Each row is a point on a tangle of strands that fork and nearly touch. The rows are in no order.
Two points are linked if the straight distance between their rows is under 55.4.
Favuf: [ 18   1 -23   1 -14  11  13   7  -2   9 -13 -12  -9   8   3   6  -2   8
  -7  12  11 -26  -6  -1 -23  -8 -23]
duro: [-15  -4  14 -10   3  -9  12 -24  14   6  -8   8 -33  13   0  19  18  13
  30 -21  -3 -32   1 -16  -2  -9   5]
zanu: [ 21  -4   0  -3   5  -2   4  10  13 -26  21 -16  25  -2   6 -13  -7  14
 -14   4  -3  27 -19   4  21  -8  14]
davo: [ -9  -8   2   4   7  -1 -13   2 -19 -40  13 -19  23 -13  -8  -9   9 -38
  10   3  -1  29  -5  23   2  10  12]
kopi: [  0 -11  17   3   9  -1  13  11  -1  -2  -5 -12 -12   3  -5  -8 -19   8
 -13   7   3   4 -13  -4  -4  -6  -5]
lete: [  2   1   5   6 -30   1   4  13 -15  -1  -3 -16  13   0   6  16 -11  18
  -6  -4 -40   7   5 -21  -8 -13  19]
Libuk: [ 10   1   7   0  20   2 -19   2  28   5   9   2  21   6  -3 -20  11  23
 -24  10   2  -4 -13  26  29  17  -1]
Naso: [-18  21  -6   0 -16  17  17  -9  10  -4  12  -3   3  -8   6  23  17 -14
  -2 -18  -8   9   3 -24 -12  -5   7]
Buf: [  2 -14  26  -1   2 -25  11  13  11  11  -9 -16  -9  -3 -11 -16 -29  -1
   1  22  -3  18   3   2  -4   6  -4]
muzib: [  0   0  13   8   3  -1  -5  -6  23 -11   1 -28 -10   4 -23   8 -13   2
 -22  12 -17 -12  -6  16   8   4   7]
supa: [  5  -5  -2   1 -14  -7 -12  -6  25  25  -7   3  -3  -2  -4  -8   4  -7
  12   9   5 -10  23  15   0  -2 -18]
pora: [  3   9   5  12 -10  -1 -23  13 -12  19   1  32   9   0   2  -3  10  27
  -8 -13 -21  -7   1   3  -5  -8 -19]
tik: [ 13  12   2   2 -23 -12   7   6 -21   8   7  34  -5   0  17  10   1  24
  13 -28 -15   8  -1 -16   2 -17   5]
luv: [ 21   1 -19   6 -13  -3  -9   7  10  11  -9   0   2   6  10  -5 -11  16
 -15   8 -12 -23 -15  12  11  -4  -5]
nim: [  4  -2 -30   1   8   3  18  18  15  -7  13  14  20 -27   1   2  -5 -17
   7  -5   6  17  -5  -6  -8  -5 -34]
ralud: [ 10   1  -1   8  -6   3 -17 -21   2  -7   3   6 -11  -9 -18   8   0  -1
   0  -1  -4  -1   3  20  23  -1   8]
tavu: [  0   6 -29   7 -16  11  -2 -10  -6  -2   5  13  14 -29 -12  22  14 -28
  18  -1   6  -8  13  -6  -4  -1 -22]
nol: [  9  29 -15  11 -10   4   0 -14 -30 -14  15  23  15   1  -5  -3  23 -21
  -5  -4  20  33   7   6 -12  -4 -11]
pomis: [-23  -8  -2  -3  -6   6  23   5 -37  -5 -22 -21   0   0  -6   8  -9 -29
  -7  18  -2   1  -7 -16 -36   9   0]
rit: [ -3  -9   5  10 -32  -6   4  17 -13  12 -18  -4  -5   5  11  13 -18  17
  -9 -10 -41  -8   0 -18 -11 -11   7]
dasa: [ -7  -6   6  12  12 -13 -24   9  -5   0  -6  -5  12  -2   5 -25 -20 -21
 -25   3 -23  15  -8  20  16  17  -2]
Rifon: [ -6  -2  23  -4  -4 -29   5  -5   0  19 -18  16 -24  37 -11   5  -9  24
  14 -20  -5 -15  23   1 -13  -2  18]
vepa: [  2  -1 -22   9 -15  19   8   0  16 -23  15 -11  30 -14   3   2  21 -23
  -1  -4 -14  20 -12  12 -14 -14 -13]
zosag: [-10  -3  -4   6  -7  -4   0  -8 -28   3  -6  15  -8 -13 -22  28  -3 -18
  36  -6  11 -24  21 -14  -4   3 -25]
baza: [-15  28  12   1  13  -9 -12  -7  -1   3   2  41  -1   8   1  14  20  25
   3 -24 -14 -25   9 -19  -2   2  -2]
mit: [  0 -23  21  -7  -5   5  17   1  29  -1  18 -11  10  -9   8  -4  -3  12
   5  -3  -1  28 -11  -2  36 -11  26]
lerez: [ 18  22 -15 -11  14  -7   1   7   9  11   0  18 -12  21  29  -2  -8  27
  -6  -6  19 -20  -5 -13  10   3   7]
tabo: [-23  -2  25   3  15 -18  -7  11   1  12 -14   6  -9  -3 -17   1 -15   1
  -5  -3 -20 -11  22  -5 -18  10 -20]
Rav: [  8 -23   1  -9  -8  -8  -8  18   7   7  -6 -32  33  -7  20 -25  -2  13
  -7  30 -10   6   1  -9  11   2  18]
Koro: [ -3   6   0 -12  15  13 -24 -15 -11  -4  12   0  17  -6   4 -13  27   2
   1   7  12  20  17  -3  11  20  18]
rere: [-12  -6  21  -7  -9 -20  15 -21   1  17 -16   7 -27  30   7  12  10  18
  27 -26  -4 -21   2 -11 -12 -11  21]
mevup: [  4 -24   5 -11  11  -5  -3  18  20  14  -7 -15  26 -17   4 -20  -2  19
   0  34  -5  -2  -5  -1  16  13   9]
kuzer: [-15  -8  10  -2 -14 -15   4  15 -10  25 -20   0  -3   3  11  11  -5  29
  12 -13 -38 -28   1 -23 -13  -4   5]
Vugib: [-12  14 -23   1  -7  20   6 -15   8   4   0  -4  -2  -7  16  14   8 -33
   1 -16   4   0   2  -9   2   9  15]
Zef: [  6 -33 -18  -1 -17   7  15  18  20  21  -4   2   6 -17  24  -1  -2   8
   7  -6 -16 -17 -31   5  17  -6 -17]
Bev: [ 32  -9  -5  -2   7 -16   8  15  27 -25   9 -12  33  12  14 -22 -18   1
 -15  12   7  27 -23  13  26  -6   4]
Pabar: [-10 -19  -5  -5   3  21  18   3 -30 -13 -14 -28  -7   0  -4   1   0 -19
  -9  20  11  -9 -19  -7 -23   2   6]
Pibuf: [ -2  -4   7   5  12   4  -8 -17  13   8  -9 -24 -17  18   6 -15 -17 -25
 -24   1   7   0 -10  21  17  13  12]
gab: [  7  -4 -17  -5  -2  10   0 -15   0  -5  -4 -29  -2   7  11  -6   3 -24
   3  13  18  -1   4  13  -2   8  16]
vok: [ 17   4 -10   8 -18  15 -21 -21  -4 -10  17   8   3 -11 -17  10  20   1
   7   1  -2   7  10  19   9 -10   6]
Kati: [  1 -26  -2   2  11  12  17   8 -16  -9  -2 -22  13   9  34 -22 -11 -23
 -17   0  14  29 -19  -9  10  -7  11]
Dirif: [ -1  11 -12  14 -10   0 -11  14 -20  14 -20   3  11  14  -2  -6  -4 -11
 -22   3 -13  -2   5  -1 -35  -2 -29]
lub: [ 10   9 -22  -7 -12 -11   5   5   2  23 -12  -4  -5   7  40  -7 -21 -16
   2 -15   9   8  10 -13   3   2  -2]
pebal: [  9  -6   6  11  -4  -9 -10  11 -18  13   1  18  10  -9  10 -24  -9  -1
  -4  -3  -8  34  -2  11   7  -4  -7]
mufo: [  2  13  10  -9   2   4   2  -8  24   7  13  10  -3   7   5 -11  12  12
   5  -6  14  14  12  -1  -1  -5  -8]
vibam: [  9  -2 -23 -16  -4  11  -3 -22  10  -8  -6 -33 -12   5   0  10  -7 -14
   8  24  12 -20  11   8   2   7  26]
bape: [ -4   0   1 -21  22  20 -17 -13  -5 -16  12 -13   4   1  -7   0  21   3
   6  24  27  22  12  -5   3  25  21]
tezu: [  9   9  -1  -2  23   8 -24  -2  11  -7  16   0  22   4   2 -21   9   8
 -25   5   8  14  -8  14  11  18 -11]
rif: [  1  -7  16  -2  -3   8  -2 -21  21   0  10   3 -24  -9 -12   6   5  12
  14   1  12  -1   2  12  26  -6  23]
tapo: [-10 -26  26   6 -10  -6  -6  -7   0  26 -15   0 -18   0 -20   1  14  17
  18  13   1 -31  12  13   5   2  -6]
mogig: [ 20  22  -3  -2  -9   8 -12   3  -6  -6  13   1  23   2   9   1  10  31
 -12  -2 -15  11   1 -12  13  -3  22]
Vilum: [  0 -11 -14   8 -18  -6  -4  -2 -33   1 -14   1  -8 -16 -23  24 -12 -21
  21   8  -2 -21  22   0  -2   6 -12]
safel: [  0  10   7  15 -12   4  -4  -7 -12   8  -7  22 -21  11  -9  13  -6   1
  -9 -26 -16  -3  -2   8   2  -7  -4]
nuvib: [ -2 -21  11  -6  -6  23  16  -3 -14   0   7  -4 -11 -10  -3  10  11  18
  11   0   2  -3 -15 -11   2 -15  16]
zak: [-10  -2  -1   1  15 -27   4   3  21  15  -7  32  -9  -1  10 -10  -5 -11
  19 -25   3 -14  -1  -3  -4  -6 -46]
sis: [ -1   9  -7   1   3  -2 -15  20 -44  -7  -7  -1  28   1   1  -5   4  20
 -18  15 -17   0   5 -15 -20  12  17]
geger: [  9  10  20   2   6   1 -11  -5  43  10  12   7   7   6 -13  -9  15  24
 -14   9  -6  -8  -5  26  21   4   1]
lat: [  9  -5 -13   0  -9   7  20  -7  26  -8   9 -14   1  -6  14   5 -21 -30
   3 -10  -2  17  -9   6  23  -4  10]
Zuren: [-14  18  -4  10   1   4 -15   5 -12   8  -9   2  10   4  -9   2   7 -12
 -18  -3 -10  -3  18  -6 -29  10 -21]
Suk: [ 20  29   5   1  -1   8 -10  -1  -8 -13  18  15  12   7   5  -2   7  29
 -28  -9  -8  20 -10   1  10  -6   9]
kili: [ -1  -7  -7   4  -1  23  10  -3  19 -26  16 -15  19 -15 -18   6  20 -15
   1   1  -2  18 -11  15  -7 -13 -21]
Raz: [  1  -8  13 -15  -1  11  13 -10   2  -5  15  -4 -21  -8 -12  14   3  20
  21   9  17  -1   4 -13   5  -6  21]
rin: [ -3   4  -7   2   3  17  30   5 -11 -26  16  -6   7  -9 -10  14   5 -10
 -12   4   6  11 -33 -14 -12 -15  -1]
somik: [-11  -6  26   6   6 -28   1  24  -1  17 -17   1  -7  -2 -17 -13 -30   1
  -3  15 -18  -3  14  -1 -16   3 -17]
zavi: [ 22 -19 -22  10   4  -9   5  21  17 -20   0 -11  26   0  14 -20 -23 -13
 -14  12 -10   9 -25  22  10  -6 -12]
dek: [  2   4 -11  -7   7   7  14  -8  15  12  -6   4 -32  14  11   8  -5  -2
   5  -7  29 -27  -3   3  -2  -1  -9]
Vumi: [ -6   8  34   8  -1  -4   6 -14  18  -4   1  -5 -34  20 -35  13 -11  11
  -9  -8  -5   2  15  13  -9  -2  12]
Momev: [ -6   9  -2  -2   0   3   3   4  38  12  -1  -6  -3   7  10  13   6  24
 -16  -1 -23 -36  -6 -12   4  -3   7]
fipa: [ -4   1  13   2   4   6  -1  -5  56   7  15  19   3  -1   1  -6  15  16
  -4 -14  -9  -6 -10  18  22  -1 -11]
vula: [  8  13 -12 -15  -4 -18   2   6   8   5  10  17   6 -26  11  17  -5  23
  31  -3  -5  -2  12 -24  10  -2  11]
Vas: [  4   7  -4  -7  12  -2 -29 -23   4 -13  -3 -27   8   3 -27   0  13  -8
   2  26  15 -10  33  11  -5  19   5]
tufe: [ -1  19   5   1  -2   3   6 -12 -17  -1   9   6 -13   6 -15  10  -2  -9
   2  -9  17  22  15  -7 -12  -2   8]
musez: [  9  -6  10  11 -14  -7 -21  17 -21  21   0  30   9  -1  11 -18   0  19
  -4  -6 -13  14  -2   9   5 -11 -20]
kudad: [ -4   4   0   1  18  -7 -14  15 -24  -9  -1  -1  24  -7   2 -11  -7  12
 -23  11 -15   6 -12  -9   5  10  12]
muni: [-12  15  15   0  14 -19  -7 -17  12   0  -3  37 -15  14   1   7   7  22
   7 -26 -11 -31  -8   1   4 -11  -7]
pebo: [ -8   5 -19  -4  12  14  35   1 -21 -26   6   2  -4 -10  -9  12  -1 -25
  -2  11  29   2 -22 -12 -16   2  -4]
gulap: [ 16  -1 -23 -11  32 -15 -22   5  -2 -26   0 -12  16   9   3 -22  -7  -3
  -3  24  23   4  -2  20  11  18  11]
nupuf: [ -1 -14  -3  -7  14  -3  -2  21  36  17  -6  -8  22 -12  12 -19  -2  11
 -11  17  -7 -10  -3  -3  -1   4 -19]
Dunog: [  6 -16 -28  -5  12   3  -2  11 -16 -18  -2 -16  11 -15  -7  -5  -4 -15
   4  22  10 -11 -13  15 -13  -1 -18]
sifen: [ 18 -22 -16   7 -17  -5   1  14  14  26 -10   1   7  -7  22  -9 -11  12
  -5   8 -10 -13 -18  13  22  -5  -1]
Rura: [  6 -18 -14  -9  15  -2  -6  11  -7   6 -13  -7   2 -14 -12  -9  -4  -2
   7  22  17 -18   7  -1 -14  13 -26]
dud: [ -7 -15 -10 -13  15  17   3  14 -30  -2 -16 -23   3   7   6 -14   6  -6
  -7  29  19 -17 -13  -9 -27  11  -5]
Nazu: [ 12 -15 -23   4  12  -4  -4  11  -1 -30   1 -25  19  -4   2 -10  -7 -14
  -8  21  -3  -6 -21  31  -1  -5  -3]
sasus: [  0   7 -28  -1 -16  11   2 -17  -5   5   5   4   2 -18   7  10   9 -34
  20 -10  11  11  14  -8  -1   3   0]
gasi: [  4   1  12   3   1   8  -5 -13  12  17   3   5  -5   3 -11  -9  15   5
   8   5  14   1  21   6 -10  -5 -25]
Vab: [ -1  12 -13   4   1  -5 -29  -5 -21  16  -7  15   7   3   9   3  -5  11
  -9 -14 -14 -15  19  -4  12  19  20]
varad: [ -1 -20  -6   3  -8   5   5  -5  -1   2   9  35  -7 -24   5  10  17  13
  28 -25   6 -17 -21  12  24 -19 -12]
mor: [-15 -11  11  -6  23 -18   1 -17   2   6   6  35 -12 -15   3   2  10  -7
  39 -27  12  -3   4  -2  22  -3 -12]
Taf: [  7 -14  16  -5   3   0   5   6  13  -8  15  -7  11 -12  -3  -9  -4  23
  -5   8  -3  18 -16  10  30  -7  19]
zubes: [ 18  15 -21  -7   1  -8   3  -7  23  16  -4  12 -17  13  13   5  -6  15
   7   1  22 -27   6   2   4  -2  -5]
ziveb: [ 11   7  -9   6 -19  11  -9 -14 -13 -17  14  -9  15  -8  -8  10  28  -3
   9   8   1  13   8   6  -5 -12  17]
pobe: [  8  16 -18  12 -17  -9 -15  14 -39 -19  -2  -6  33   3   4   4  10   0
 -11  11 -25  -2  -2  -1 -21   2  14]
gugen: [  3  -4 -16  -7  12  -3   5  22  24   3   0   8  18 -22   5  -7 -13  -4
   2   3  -3   3  -3  -3  -5   3 -33]
kise: [ -5  -5 -13 -16  -1  -4  -5   7 -12   8 -15 -14   3 -16  11   4 -14 -21
  17  10   0   1  20 -16  -9  19  10]
tusel: [ -6   5  24 -11   0   1   6   1  15  17   7   1  -6   5  11  -6   9  20
   6  -4   7  19  11 -16   3  -4  11]
Sopaf: [  8   4 -27   1   4   6   5  -2   6 -10   7   8  15 -20 -17  10   1 -33
  13   5  17   3   8   2 -16  -3 -35]
zipen: [ 14  11   4  11 -17  13  15   1   8  -8  12  11 -10   8  -3   0   0   0
  -9  -9  -4  28  -9   3 -17 -27 -30]
zag: [-22 -17   9   2   1  11   7   2   4   8  -8   8 -24  -9  -2  19  10   5
   2 -15 -16 -36 -23  -5   2  -9  -4]
Lam: [  3   1  -2   9  -4   5  -6   1 -45 -12  -5   7  -9  -3  -9   8  -4  13
 -13   1  -8  -8 -10   2  -2  -1  18]
gimes: [  9 -12  -3   1   4  11  18   8   1   1  -9 -17 -17   9  -4 -11 -11  -3
  -8  15  15  -7 -16  10 -23 -14 -24]
Roru: [  2  -3  -2 -14   8   5  -8 -15  13  -6  -6 -26 -17  -2 -20  12  -3  -6
  10  30  15 -19  24   0   1  19  16]
tirup: [  3  13   5  13 -27 -12   6  -3 -20  12   0  32 -14  12   5  15  -8   8
   7 -34 -18  11   2   1  -1 -15   6]
ded: [  3   4  -7  15  -1  -5 -31  -4 -15  17 -17   7  -2  10   6  -8 -14   3
 -23  -1 -19 -20   2  16  24  19  16]
laf: [ 11  11  -3 -11 -16 -22   4  -3  -6   9   5  27 -10  -6  13  16  -1  24
  38 -22  -7  -5   7 -16   8 -10  14]
Poma: [  9  16 -10  -8  -1   5 -28 -12  -9  13   3   3   7   1   9  -2  12   7
   1   2   9  -1  21  -6   9  16  17]
Fize: [ -9 -41  -2   3   9  23   9   3  -2   4  10  23   6 -29   5   0  15   5
  16 -15   5   1 -23   7  19 -10 -18]
kina: [ -5   8  12 -10  -8 -17  -5  10 -23  23 -12  21   3  12  10   9   3  41
  14 -15 -21 -20  16 -22 -16   3  10]
Pizo: [-11  17 -11  -4  12   7  -8  -5 -22 -34   9 -18  20  15  -7  -4  38 -16
   2  23  29   2   9   3 -26  15  17]
Vaso: [  3  13  26   6   0  -5 -13 -10  23  -8   3 -18 -12  16 -40   9  -9  11
 -23   0 -15   3   5  17   6   8  13]
Tivad: [  6 -22  20   0  -8 -24  10  14  -6   3 -12 -25   9   4   8 -28 -35  -8
  -2  27  -4  25   5  -1  -1  -2   6]
tega: [ -4   1 -19  11  -8 -10 -13  16 -42 -31   0 -10  36 -14  13  -3  10 -27
  -1  12 -20   2 -15   7  -8   0  20]
mubas: [ -5   3   9  -9   3  -1  10  -3  56  22  -2 -14  -7  15  15  -3   7  14
  -7   1   1 -18   2  -6  12   1   9]
sosop: [  3  15  -8  -4  37  -3 -26   4  -6 -28   8  -7  21   6  -1 -16   6  -9
 -23  11  15   5 -10  16   2  18   2]
gezud: [ -8  -3  10   3  16 -10 -35  14 -14  -4   0  -7  27 -13  -1 -21  -7  -3
 -18   8 -18  18   3   2   8  18   2]
Mivo: [-12  -9  -5 -14  16 -10   3  -4 -20   1   2  38 -12 -14   7   1   3  -7
  39 -16  27   2   2 -17  11   7 -18]
gif: [-24  10  12   2 -11  29  17 -14  -1  -4   9   1 -18   4  -3  25  22   2
   0 -22   1  -2  -2 -15 -11 -10  19]
nom: [-12 -11  12   3  13  18  -6  -4   5  -6  -7 -26 -18   6 -21   3  -6   4
 -25   8  -5 -23 -15   9   5   7  17]
vabit: [ -1 -16 -10   3   1  14  12   0   8 -15   2 -24  28   7  33 -15  -3 -39
  -4  -9   7  33 -11  -1   8  -2  16]
riru: [-23  14  26   6   3  18  11 -13   1  -5   2   7 -28  17  -8  18  12   4
 -14 -27  -1  -3  -3  -8  -1  -1  21]
lur: [ -3 -23  13   1   0  -9   9  13 -11  -1 -11 -25  10   9  20 -28 -25 -24
 -16  13  -2  29  -9  -3   9  -7  11]
dudi: [-10  14  11   2   1 -10 -16  10 -17  12  -1  31  11  -5  -7   8   9  34
   0 -15 -24  -8  16 -13  -8   0  -3]
lag: [  0  15  17  -7   8 -27  17   9   7   8  -9  11 -20  22   0  10 -20  22
   5  -9  -1 -11   9 -13 -15  -5   8]
lar: [-13   2  -2 -13  26  15 -10 -11  -7 -35  13 -22  19   6  -8  -3  35 -19
   2  17  32  12  -2   4  -4  23  16]
gegop: [  3   5 -15 -11  12 -15  17   7 -19   7  -1  27 -18  -6  11  -1 -16 -12
  25 -10  28   2   7 -18  -8   9 -25]
zere: [ -5  11  15  18  -4   3  -5  -3   6  -1  -2   8 -25  14  -5   7 -16  10
 -26 -16 -26 -11 -18  14  14  -4   8]
sefi: [  5   6  -5  -6 -18 -19   6   3  25  35 -15  -7  -4  12  31  -8 -17  -9
   7  -7  -3  -4  14  -5   8   7   7]
sokuv: [ -5 -10  -7  -1  15 -15   5  16  21   7   0  25   0 -18   2  -4 -11  -3
  10 -14  -5 -14  -9   3   5  -4 -45]
Nekeb: [  1  13   8 -12   8 -20  26  12  -6   1  -8   8 -23  15  -4  13 -31   9
  10   1  12   0   9 -17 -27   6 -10]
sivob: [  1  -8   2   4 -11  17   3   4 -27  -1   3   9  -4  -9  -6   8   7  23
  -3  -6 -11  -8 -12  -6  -2 -14  13]
fesu: [  4   1 -14   0  -2   4   5  11   6   6  -3 -11  -3   7  15   9 -13  22
 -23   2 -13 -29 -22 -10   9  -6   9]
Difid: [-14  -8  -7   5   3  -2  -4  15 -27 -42   6 -19  29 -11   7  -8  12 -37
   2  10   2   9 -15  14  -8   7  10]
doz: [  1  11   6  10   5   8  -7 -12   4   0  -3  -6 -17  26   7  -7 -10  -1
 -39 -13  -8  -1 -14  14  21   9  17]
vezar: [ -7  23  42   0  11   1 -16  -6   6  -4  16   9  -3   5 -16   0   7  19
 -16 -16 -13  29   4  -6   6   9   8]
Pitu: [ 20  10 -14   6  -4  -5   5   6 -42 -11  -9   6 -12   6  -6  -1 -17  -2
  -7   9  10   2  -8   3 -12  -6  -3]
Lapul: [  7  17 -13  11 -20  11  -3  -3  -3 -25  15 -11  25   3   3   1  32 -10
  -1   1  -8  24  -4   8 -21 -18   4]
besu: [ -3  -4 -15  -6  -5 -14  -6   5 -35   5 -19  -2  -6 -14 -15  20 -19 -14
  18  14  -2  -8  27 -14  -8  18   6]
Nug: [ -8  10  -5   6   8  13 -11  -4 -16 -14   0   2  15  -2 -21   2  22 -14
  -9  15  10  -2   9  -3 -15   8 -20]
defa: [-20 -28  29  -8   1  -2   0  -4  14  26  -8  -9  -8 -12 -17  -7  16   9
  25  16   7 -16  19  -2  -7   0  -9]
bol: [ 30   4 -21   1  -2 -14   9  12 -19  -6  -2  12  -6  -5  -1  -7 -25  -2
   2   8  18  10  -6   7  -6 -11 -22]
fab: [  9  12  -4  -1 -15  -8  -2   4  -5  -9   9  -5  17  -4   6  17 -11  27
  -6  -1 -31   8   6 -25   9  -5  31]
beka: [-20  20  26   4  16   7 -10 -16   7  -3   8   4 -12   8 -17  12  12  -1
 -15 -18  -8   6  18 -10   1  17  11]
nolup: [-21   3  23   3  13 -10  -7   1  -3   2  -6   1  -7  -2 -35   7  -7  -8
   7   1  -3  -6  30 -10 -14   6 -17]
dovu: [  9  13  -9 -14  22 -12  17  12 -10   4  -4  16 -21  11   2  -8 -24   1
   5   0  36   9   3 -18 -17   8 -17]
zilov: [  0 -17  -6  -5  -4   6  20  -4  37  -5  10 -13  11 -17  16   4 -12  -9
   9 -10  -2  22  -3  -5  34  -4  23]
dibot: [ -9 -16  26  -6  -7   4  12  -1  27  18  10  -4   0   1  26 -14   9  14
   3 -13   0  18  -3 -10  21  -5  22]
Vil: [  7  15 -10   5   4  10 -11 -10  -7 -19  19   9  23  -6   0 -13  19 -28
  -4 -10  11  41   1  19   0   4 -11]
Ruke: [ -6   6  10   1  -7 -16 -15 -11  23  23  -5   7  -6  -4  -2  -1  -6  -9
  18  -8  -7 -13  32   1  11  10  -3]
keme: [ 18  -4 -14   9  -4  -5   2  14 -10   0   1  14   0  -2   8 -10 -23 -11
  -5  -5   5  25 -20  11   5 -12 -15]
dobe: [ 11   6  -8   5 -17   0   2  17 -12  22 -19   1   2  17  12  -7   2  13
 -10  -1  -3 -16   2  -8 -35  -5 -26]
Vifit: [  4   5  31  10 -10  -5   7  -8  23   9   0   8 -26  24 -26   1   4  24
  -7  -2   2  -4   3  16  -7 -18  -8]
subu: [  3  31  -1  12 -10   5   6 -17 -22 -12  10  14  -3   9 -14   7  10 -23
  -5  -9  21  32  13  -1 -26  -5  -8]
vena: [  6  -8   1   4  -2  -1 -10  -8  -9 -30  22 -11  22 -16 -10 -14  16 -29
  19   1   8  45   2  19   4  -2   3]
Nebo: [-22   8  -3  -2  -4   7  24  -8  -9  -6 -12 -22  -9   6  -5  16  -9 -38
  -4   6   9   5  12 -20 -24  12  10]
Relo: [  5  -9  -5   6 -12   9  13  -9  19  -2   1 -21  -1   9  18 -11 -15 -35
   0 -11   8  38  -1  12  12 -11  11]
Vud: [-14  14   6  -4  -1   8  16  -7  -3   6  -2 -12 -19  11  -2  10  -2 -19
   1  -6  15  11  19 -13 -24   2   5]
sotu: [  3   5  -2  -2   4  13  10 -17  14  11  -9 -11 -35  21   8  -3 -12 -20
 -14  -5  21 -13  -5  16   3   0   2]
dut: [-22 -17  26  -9   7   1   5   0  -6  11  -7  -1 -13  -3 -23   8   7   9
  23   5   9 -12  23 -20 -20   3 -11]
Zap: [  0  14 -12  -7  -7  -6  -9   0 -23 -29   0 -30  13  14   5  -2  26 -19
  10  27  14  -3  14  10 -24   8  26]
Fopel: [-14 -13  17  -2  -9  12  19  -6  52  18  -3 -20 -14   8  15   2  -2   0
   0  -5 -10 -15  -3  -5  10  -8   7]
nuze: [ -4 -24   4   1   4 -10  -6 -15   4   6   5  38 -13 -17   6   0   8   1
  32 -21   7 -11 -11  17  37  -9  -9]
gazog: [  8  -8 -21 -12 -11  -7  -2   2  -1   0  -8 -25  13  -8  18  -6 -13 -20
  18  17   3   9  11  -3  -1   6  15]
Ret: [ -2   8  16   3  13  -5   2  -9  31   4   9  31 -13   7   2   5  11  26
  -1 -15  -6 -18 -15   4  13 -15 -13]
nefar: [  4  23  24   4   5   4 -13  -5   3 -17  26  11   8  -2 -12   0   6  22
 -24 -16 -18  30  -9   4  19   2   5]
giduv: [ 20  18 -26  -7   2  -4   7   4   0  10   0   7   1  16  39  -7 -11   7
 -10  -7  16   1  -2 -17   8   4   4]
miz: [ -1   7   8  -2  18  -3 -28 -20   8 -21   1 -30   5   7 -28  -4   6 -21
 -15  14   3   3   9  26   9  24   3]
zeni: [-20 -17  15   5  11  17   6  -6   0   0 -10  -5 -31   0 -20  16   1  14
  -5   2  -7 -42  -9   2   4  -6   6]
todu: [ -8  -9 -12 -17   8  13   9  15 -28   9 -14  -1  -8  -6  -1   3   5   0
   7  17  20 -19   2 -23 -23  13 -19]
nelob: [ -3  -3  17   2 -16 -27   2   2  31  31 -13   2  -9   6   6  -5 -15  -4
  14  -4 -18  -7  12   3  18   3  15]
mok: [  5 -11  -3  12   3  -7 -26   3 -18   9 -20   0  -9   0   1 -14 -24 -11
 -20   7 -12 -10  -4  19  18  10   2]
Tatov: [  5   2 -16  -1  -6   7  -5 -11  -2   6   3  13  -1 -17 -18  22  14 -11
  33  -1  18 -28  23  -3   2  -2 -33]
mevom: [-13  13 -14   3  14   1  11  -5 -27 -20   5   7   3  -6 -20   6  11 -22
  -3  15  18   9  -5 -11 -18  11 -10]
kikab: [  2  -2   6   2   1  19  17   0  13 -15  20  -5  -3  -5 -12   4  11  -3
  -7  -1   4  22 -16   4  -8 -17 -16]
Tir: [  4 -31  -7  -1  -4  22  16  16   5   7   8   2   9 -20  10  -6   5  18
   3   1  -2  -3 -29   2   7 -19 -18]
lamim: [-22 -22   9  -3   2  -6  15 -14  16  13 -12   7 -24   2  10   1  19  11
  29 -22  -8 -36 -20  -8   3  -9 -14]
Kes: [ 11  12  12  12 -22  13  11  -4  19  -2  10   4 -19  14 -17   6  10  26
  -9  -3  -3   8   2   7 -20 -25 -19]

Follow the links from the first point to the second, and from the first to the third. Name the last point that the two ways share.
Nazu, lerez, Kati: mit
muni, fab, sivob: dudi
fab, tezu, vok: dudi
nuvib, pebo, Vaso: kikab
mufo, Nebo, gimes: mit
tapo, vepa, Ruke: Buf
gazog, rit, mevup: tavu
miz, mevup, riru: tavu
bol, Vaso, Dirif: kikab

A fork is a point with three links, a tip a point with one. Leave the first point through the second and follow the links. Name the first fork or tip that comes.
rere, Rifon: Fopel
Lam, Pitu: dudi
kikab, rin: Buf
Pitu, Lam: kikab
todu, Rura: mit
mufo, gasi: vula
rit, lete: tavu
muni, Ret: gulap

Name the points in between on the shortest way along the links from the first point to the second, in order.
sasus, geger: Vugib, Naso, gif, riru, beka, vezar, nefar, Suk, mogig, fab, lete, rit, kuzer, kina, dudi, baza, muni, Ret, fipa
nefar, nuvib: Suk, mogig, fab, lete, rit, kuzer, kina, dudi, pora, musez, pebal, keme, bol, Pitu, Lam, sivob
sokuv, miz: gugen, nim, Sopaf, tavu, Tatov, zosag, Vilum, besu, kise, gazog, gab, vibam, Roru, Vas
Bev, subu: zavi, Nazu, Dunog, Rura, todu, dud, Pabar, pomis, Nebo, Vud, tufe
Fopel, Mivo: mubas, Momev, fesu, luv, sifen, Zef, Tir, Fize, varad, nuze, mor
